A landscape with many peaks, sampled at points; each row gives a point and its height.
A climber steps from a point to the highest of its 6 nearest points, and stops where none of them is higher. Distance is the straight distance between rows; heights are no part of it.
sofe (h 669): [172 138 139 168 103 109 133 104 129 119 122 159]
Niz (h 423): [111 158 190 135  94 116 140 109 139 147 172 167]
rupup (h 410): [173 129 167 196  97 126 133  95 172 152 143 157]
bik (h 283): [ 84 110  77  80 156  91 109 194  97 107 130 100]
zomi (h 279): [104 152 120  89 118 143 120 156  92 111 151  98]
vabi (h 412): [159 109 101 114 135  89 129 118 127 118  81 153]
gafiv (h 268): [ 89 130 109  67 138 121 114 178  98 112 137  98]
Narat (h 525): [111 141 177 124 129 117 115 105 138 143 151 143]
dos (h 748): [142 151 181 177  69 121 149 108 145 158 178 163]
nur (h 464): [150 155 171 174  79 118 143 105 137 143 169 167]
gom (h 213): [119 131  99 115 132 122 116 147  89 118 144  88]
gilig (h 565): [172 138 122 167 138 131 131  93 193 150  44 176]
Siz (h 336): [143  90  94 109 155  87 118 123 136 129  82 128]
zit (h 677): [ 81 152 152  70 116 177 137 153 109 106 151 117]
Peg (h 420): [167 113  71 120 135  95 140 131 132 117  61 157]
Tafer (h 396): [131 161 189 166  60 129 157 106 147 171 187 163]
Kati (h 549): [176 138 106 162 149 134 136  97 185 157  35 166]
Fezu (h 411): [139 105 122 117 152  92 115 112 131 126 106 126]
bebe (h 620): [181 122 126 185 120 132 128  95 160 134  92 150]
Guteg (h 651): [ 96 162 152 104 109 180 137 146 102 113 161 113]
Lisid (h 318): [ 78 110 109  56 165 141 107 188 115 119 139  85]
kevo (h 319): [139  79  79 117 167  88 119 131 131 131  87 118]
Votin (h 328): [ 81 126 123  54 147 149 115 176 105 118 142  92]
lel (h 508): [106 153 150 134 127 162 122 123 114 130 166  99]
kimor (h 309): [138  72  59 125 176  88 120 140 131 134  90 112]
bul (h 589): [176 122 148 183 122 130 124  89 189 150  88 166]
luted (h 265): [ 99  92  44 116 166  71 117 196  89  93 115 114]
rimo (h 338): [126 116 141 120 151 104 107 105 131 135 127 120]
Voro (h 662): [ 77 119 137  51 149 178 123 166 114 119 142  91]
fafi (h 451): [185 125  91 173 140 137 136 102 160 139  57 146]
Tanaf (h 285): [117 108  65 118 143  92 119 170  91 114 131  91]
geso (h 288): [124  92  47 129 154  88 120 173  92 105 120  96]
Lutum (h 498): [ 86 155 208 128  96 148 147 111 155 169 177 155]
Val (h 630): [138 128 149 117 128  96 117 104 131 124 120 149]
fama (h 568): [165 144 161 180  90 118 135 102 144 136 150 162]
gumos (h 517): [165 123 112 130 119  93 132 113 124 114  89 155]
Sabez (h 296): [134  78  45 138 171  94 127 158 108 119 108  97]
guli (h 271): [123 124 146 126 151 117 105 106 131 139 139 111]
nis (h 693): [ 77 150 168  71 112 191 147 148 112 102 156 128]
Dud (h 308): [145  80  71 108 169  88 130 139 132 133  69 135]
bal (h 740): [ 77 106 153  57 142 219 141 152 125 103 151  93]
Dolu (h 624): [178 130 148 192 107 121 132  92 154 134 124 159]
kenel (h 673): [ 89 157 176 141 105 200 151 124 131 137 181 115]
lan (h 817): [181 122  82 147 122 112 136 115 129 115  68 152]
ber (h 672): [ 93 148 189 133 130 157 127 108 145 153 173 129]
Zigof (h 571): [184 124 105 175 119 125 133  99 147 124  84 146]
dar (h 674): [ 96 159 162 132 117 186 136 127 117 134 173 107]
meb (h 2): [122 130 128 132 142 136 109 124 112 134 148  92]
bupo (h 77): [118 142 115 116 130 137 119 142  92 116 149  88]
Bemi (h 709): [ 90 165 166 111 100 196 151 141 111 110 169 121]
fudu (h 638): [155 144 157 163  96 103 131 100 132 126 142 166]
Muviv (h 444): [108 138 159 132 138 148 113 111 130 144 161 107]
Rubiz (h 299): [134  90  94 122 159  98 113 125 122 133 113  94]
Lut (h 582): [179 123  93 146 120 104 135 113 129 114  78 151]
bar (h 834): [ 89 162 170 132 102 198 148 134 120 123 176 116]
depo (h 540): [ 88 149 185 142 123 178 136 116 149 154 178 122]
ges (h 284): [ 95 122  88  83 142  96 112 184  92 106 133  97]
guku (h 646): [167 135 131 155 104 103 132 101 130 111 109 157]

For each start below, name the point where the climber stops.
Lutum -> bar
bik -> bal
Narat -> bar
Siz -> lan
Dud -> lan
meb -> bar
Muviv -> bar

Write out the way that a climber takes from each point below.
geso -> kimor Siz vabi lan
bul -> Dolu sofe
Fezu -> Val guku sofe
